Points on a hilly landscape, in no order, each with its height.
A ball rolls from a point to the lowest of its 2 nearest points, and stops where none of them is lower. Distance is the straight distance between rows; heights are no part of it.
K_858 height 538: 138  97 141 136 182 123 179  83  94 121 144  92 143 150 162 188 156 128 145 142  86  98 159 114 137
K_808 height 430: 182  99 129 161 160 155 199 102 103 156 133 112 138 121 148 148 158 115 146 153 100 108 169 129 159
K_918 height 612: 170 132 131 187 124 203 192 166 109 159 120 155  99  53 123 143 180 119 112 160 127  86 143 149 155
K_873 height 324: 134 109 121 175 172 126 165  87 155 112 156 116 128 126 139 171 107 138 127  88  79 134 107 120 118
K_66 height 326: 128  57 187 164 133 192 139 110 145 135 123 145 117  63 137 219 132 115  81 144 151  85  80 123 141
K_996 height 582: 183 157 111 114 121 130 130 117 101 134 130 153 157 195 131 129  78 108 152 111 115 191 126 113 153
K_348 height 260:  82 168 108 126 121  93  96 177 196 108 110 117 125 139  82  78 114 151 122 135 133 125 119 162  89
K_457 height 277: 124  65 191 126 120 181 119 128 118 153 123 143 123  76 118 195 146 107  94 123 183  98  92 101 117
K_830 height 466: 120  83 165 117 160 128 121  84 129 107 168 101 145 158 164 193  84 108 109 125  80 124 108  94 146
K_841 height 161:  66 154 141 113 134 102  85 154 210 103 120 134 113 161 101 110 132 135  89 154 159 136 121 143  90
K_907 height 571: 108 152 127 184 101  97  73 174 145 102 124  90  82  41 122 131 137 147  93 104  95  90  74 148 146
K_86 height 805: 111 115  79  99 137  62 118 154 166 123 118 114 151 139 104 106  89 155 207  68 161 161 113 113  79
K_806 height 335: 120 166 158 100 124 139  95 127 155 135  98 142 122 180 132 116 138  99 100 197 153 152 179 128 166
K_796 height 348: 132 175 121 115 138 126 120 111 134 131  93 160 123 204 133 141 132 124 165 164 140 176 167 109 145
K_618 height 777:  93  74 137 113 128  78  68 190 169 131 127 111 143  80 105  98  88 137 152  87 153 114  82 102 112
K_899 height 229: 118 144 160 102 114 136 113  80  91 137 119 146 161 206 140 162 105 120 171 169 130 159 181  98 174
K_499 height 628: 121 200 124 136 139  94 109  98 131  91 112 140 134 188 147 134 102 129 123 122 115 161 123 134 122
K_433 height 487:  72 131 141  73 110 110 102  96 111 126 120 134 124 177 154 164 155 117 141 155 178 141 177 108 132
K_10 height 233: 109  95 186 101 118 158 107 135 123 148 121 138 121  98 123 164 172  98 107 142 184 115 137 108 121
K_445 height 206:  98 145 128  69 104 112 109 168 126 113 116 129 127 128 126  60 160 134 104 176 151  91 150 176 123
K_758 height 303: 147 121 127 174 117 154 109 112 167 112 150 133 103 101 130 122  71 116  96 104  96 146  86 118 137
K_346 height 731:  93 161 145 186 174 111 140  65 182  82 125 131 103 162 126 176 117 138 108 104  85 126 123 126 113
K_218 height 735: 143 164 125 103 109 107 132  90  67 129 113 134 150 173 167 123 133 122 129 136 121 136 158 149 150
K_48 height 561: 134 118 155 106 119 145  70 181 146 123 146 132 108  74  91 101 103 120  93 144 149 114  78 123 139
K_7 height 647: 119 117 125 126 146 152 162 164 128 150 122 138 116  98 108 139 198 134 145 128 175 129 161 117  96
K_751 height 498: 110 133 172 149  99 139  97 120 114 112 131 123 109  70 150 139 147 130  48 146 135  80  97 143 135
K_595 height 633: 142 134 140 139 137 184 178 178 116 165 111 149 111  72 103 142 204 124 132 159 161 104 158 132 132
K_760 height 517: 132  82 141 109 153 118 148  86  80 126 158  91 166 150 176 185 119 128 134 119  82 117 119 113 137
K_450 height 402:  51 149 139 124 126 122 108 187 195 133 125 180 129 139  78  76 119 142 130 132 180  95 144 150  94
K_761 height 485: 154 162 151 131 108 137  87  96 142  91 126 140 120 165 157 103  51  88  65 138  89 132 109 139 160
K_8 height 820: 127  80  86 114 129 122 169  95  65 162 162 112 162 152 138 179 131 147 188  76 134 157 130 109  95
K_591 height 464: 126 109 154 146 111 150 141 126  89 144 133 119 122  68 143 146 176 139  84 134 141  88 111 134 119
K_150 height 407:  81 104 115  66 122 107 140 135 167 134 111 166 129 198 102  96 143 131 177 144 199 128 172 122 123
K_936 height 321:  96 111 121  79 140 129 125 124 158 143 110 151 117 189 106 145 159 125 196 162 191 161 178  95 132
K_500 height 806: 100  84 107 139 153 119 152  84 102 145 162 105 158 153 147 202 122 150 165  79 118 149 117 101  97
K_801 height 436: 130 133  93 104 138 136 153 192 134 143 128 139 128 116  94  74 158 142 154 134 145 127 147 145 106
K_235 height 388: 111 163  77 111 125 102 143 189 134 127 117 118 130 114  98  49 144 162 153 140 135 105 138 175  98
K_46 height 683: 116 181 130 122 123  79 129  84  86 101 124 138 153 196 171 149 116 143 141 126 120 139 139 139 120
K_376 height 812: 180 111 139 130 140 136 161  93  98 124 134 116 140 145 165 131 112 104 118 147  74 102 134 139 165
K_654 height 734: 134  85 121 168  98  97  99 125  83 140 143  71 130  47 134 130 139 160 105  93 112  91  77 131 128
K_922 height 236: 146  94 132 198 149 151 151 104 179 100 158 133 104  85 135 150  89 123 115  95  82 141  85 133 133
K_771 height 778: 150 122 150 110 126 114 153  82  65 130 129 106 169 172 171 147 131 116 134 157  92 107 162 145 164
K_770 height 448: 145 191 106 124 144 116 127 128 142 123 110 173 129 225 125 140 112 139 195 143 137 204 132  98 131
K_407 height 622: 183 134 115  71 111 135  95 141 120 136 132 148 142 175 109 102  63  90 139 110 130 196 116 113 141
K_400 height 597: 109 163 107 168 114  94 101 189 169 115 118  86  94  64 104 112 135 149 122 109  93 118  90 148 120
K_819 height 483:  77 113 106 111 138 124 163 172 176 146 111 183 126 167  82  79 157 156 176 134 194 119 172 130 102
K_957 height 393: 114 128 151  69 101 136 103 124 129 141 106 130 131 149 134 111 171  97 120 182 166 136 184 131 159
K_634 height 460:  71 155 101 142 137 131 147 199 186 149 121 192 127 145  62  67 133 155 167 121 172 111 160 147  91
K_176 height 359: 167 117 132 167 106 164 102 120 137  97 149 146 104  99 144  94  69 104  73 136  89 120  87 141 171
K_323 height 234: 115 113 145 149 157 145 175  72  96 152 119 129 151 189 131 189 146 146 198 166 113 136 188  95 152
K_667 height 420: 181 145 133 142 103 142 106 105 106  94 126 128 118 131 159  80  62 104  77 141  79 116  98 151 169
K_368 height 188:  87 101 189  66 111 132  91 154 129 128 125 133 125 100 126 116 164 106  97 164 185  97 132 128 126
K_251 height 535: 102 145 161 188 110 119  98 121 151 101 131 108  96  58 142 134 128 143  66 120  94  94  87 146 135
K_856 height 486: 162  91 170 150 166 149 182  91 128 124 151 104 125 112 157 178 156 106 118 165  94  80 156 123 157
K_762 height 788:  95 129 107 144 137  92 125  82 117 130 141  97 145 141 149 178 113 155 141  75 114 145 107 121  88
K_695 height 750: 116 100 133 156  96  88  66 139 124 119 133  84 115  56 118 138 117 142 111  79 125 105  74 112 114
K_652 height 857: 182 118  68 124 135 136 171 120  82 168 131 139 154 164 115 144 124 131 199  79 128 188 138 108 118
K_417 height 700: 188 111  77 121  98 130 153 115  49 153 132 106 152  98 134  92 124 143 145  92 110 139 113 142 125
K_234 height 343: 164 124 131 163 164 156 185  81 113 158 120 130 141 172 122 157 136 127 176 158 104 129 185 113 160
K_614 height 572: 112 183 135 152 125 121 104 120 140 108 113 113 111 112 152 109 135 129  65 134 107 116 126 148 122
K_961 height 764:  74 159 128 159 158  91 118  74 155 106 134 125 130 168 139 190 111 149 132  88 107 150 116 113  97
K_877 height 837: 200  92 131 159 140 164 157 109 141 110 154 137 119 130 148 124  84  93 117 141  73 119 120 136 166
K_701 height 718: 160  91 101 137  93 111 125 121  51 149 143  84 142  68 132 101 138 157 122  96 118 107  95 140 120
K_428 height 244: 126 133 131 113 141 143 133 117 132 160 107 150 117 169 120 142 161 115 161 164 164 166 187 100 149
K_395 height 379: 125  98 177 196 148 182 165 120 172 116 129 159 104  67 136 200 144 123  90 136 126  98 103 139 126
K_578 height 406: 147  98 140 135 181 124 146  82 146  86 166  92 130 131 153 187  82 118 128 113  57 124 100 112 138
K_532 height 684: 126 198 130 172 162 119 130  85 169  72 107 152 104 189 132 143 107 124 114 130  89 132 135 125 129
K_849 height 122:  81 131 156  66 100  95  81 139 117 109 124 109 121 101 149  89 162 136  84 162 167  94 133 154 113
K_690 height 559: 143 177 145 132 123 105 109  85 124  89 126 128 136 185 158 128  80 111  91 132  83 120 120 144 142
K_56 height 870: 176 103  90 137 143 162 161 141 129 170 141 142 130 127  96 136 124 118 166  79 130 180 136  92 108
K_73 height 439:  79 109 140  34 100 104 112 117 127 119 114 128 132 168 137 118 164 100 149 167 192 120 180 124 150
K_717 height 86: 103 122 133 129 133 124 141  86  93 143 123 141 144 188 146 180 140 130 168 135 134 142 172 104 139
K_621 height 546: 152 171 115 165 124 172 158 159 115 127 121 135  95  90 136  97 152 122  89 151 100 105 140 147 150
K_722 height 581: 148 158 130 173 119 165 181 144  88 144 118 131 112  75 147 112 198 131  91 161 115  76 159 158 143
K_510 height 785: 112 140 106 150 134 123 134 129 132 136 128 110 121  97 124 126 149 148 129  95 135 141 128 119  90
K_291 height 646: 202 128  92  80 114 152 107 168 122 136 125 141 134 132  91  59  72 104 138 118 120 177 103 119 152
K_902 height 752: 139  91 127 169 125 110 124  96 119 124 150  84 134  78 155 136 112 148  99 100  91 105  73 130 136
K_148 height 340:  57 120 154  89 101 128  99 186 162 136 128 183 142 132  98  53 115 124 121 144 182  90 137 149 120
K_354 height 763: 107  93 151 132 110  79  41 173 162 110 131  97 114  65  99 129 101 128 120  82 135 115  66  97 120
K_816 height 797: 117 136  87 131 149  98 120 141 166 127 123 111 132 122 101 129 122 149 165  83 143 170 121 112  76
K_292 height 679: 160 103 106 115 110 138 156 108  76 165 141 121 143 127 137 130 143 125 141  98 127 139 138 127 122
K_713 height 771: 124 122 113 178 129 118 154 108 116 136 133  90 129  76 140 138 147 156 114  92 102 110 108 137 101
K_248 height 662: 142 113 121 110 122 148 142 137 109 162 132 139 129 116 118 129 162 112 136 120 151 143 156 109 119
K_642 height 790: 105  88 110  85 125  76  95 160 154 129 129 109 152 103 117  90  87 140 177  79 157 139 107 106  92
K_692 height 325: 122 167  97 118 120  98 100 174 149 120 114 100 125 117 110  69 118 143 122 133 123 132 109 156 104
K_535 height 838: 143 106  83 117 125 125 186  95  55 158 135 128 164 166 140 167 150 142 204 101 131 155 162 119 131
K_551 height 526: 180 184  83 136 148 130 149 136 137 125 111 157 134 187 108 118  99 122 165 107 122 207 121 117 129
K_394 height 253:  94 164 132 103 135 116  93 129 167 112 109 136 115 167 137 123 146 124  89 168 146 146 147 134 119
K_239 height 472: 149 155  96 114 129 160 142 205 141 140 133 140 109 109  82  56 143 127 128 156 124 121 123 162 132
K_779 height 542: 116 147 145 133 119 133  87 152 159 117 135 118 109  90 118 115 121 127  84 133 132 131 100 121 121
K_304 height 424: 132 104 167 181 138 178 178 127 126 133 129 135 116  60 148 177 171 131  87 147 129  73 113 145 135
K_339 height 690: 176 124  97  52  91 115 113 127  68 133 125 127 158 131 125  78 113 120 160 104 137 158 125 131 132
K_935 height 668: 197 153  80  95  98 118 120 147  87 130 120 121 139 126 119  64  89 121 148 103 118 175 105 140 126
K_790 height 508: 156 159 114 126 128 160 131 169 142 126 123 136 105 117 116  89 129 115  95 151 121 146 131 136 141
K_748 height 276:  89 131 154  91 110 127  92 184 153 125 135 139 124 108  99  67 133 135 102 162 156  84 116 161 117

Two balls start at each pair of points below. Name the first point that both come to, or write none.
K_376 and K_614 => none
K_86 and K_816 => K_654
K_935 and K_790 => none
K_251 and K_510 => none
K_56 and K_713 => K_248

Call two points neighbours if one is among the 2 nearest of the other. Go from one point of each pair to the other, from neighbour to neighbour, staying as low as possible. Name the highest point that can't be avoided.
K_922 and K_428 => K_858
K_849 and K_717 => K_819
K_717 and K_779 => K_48
K_717 and K_428 => K_796
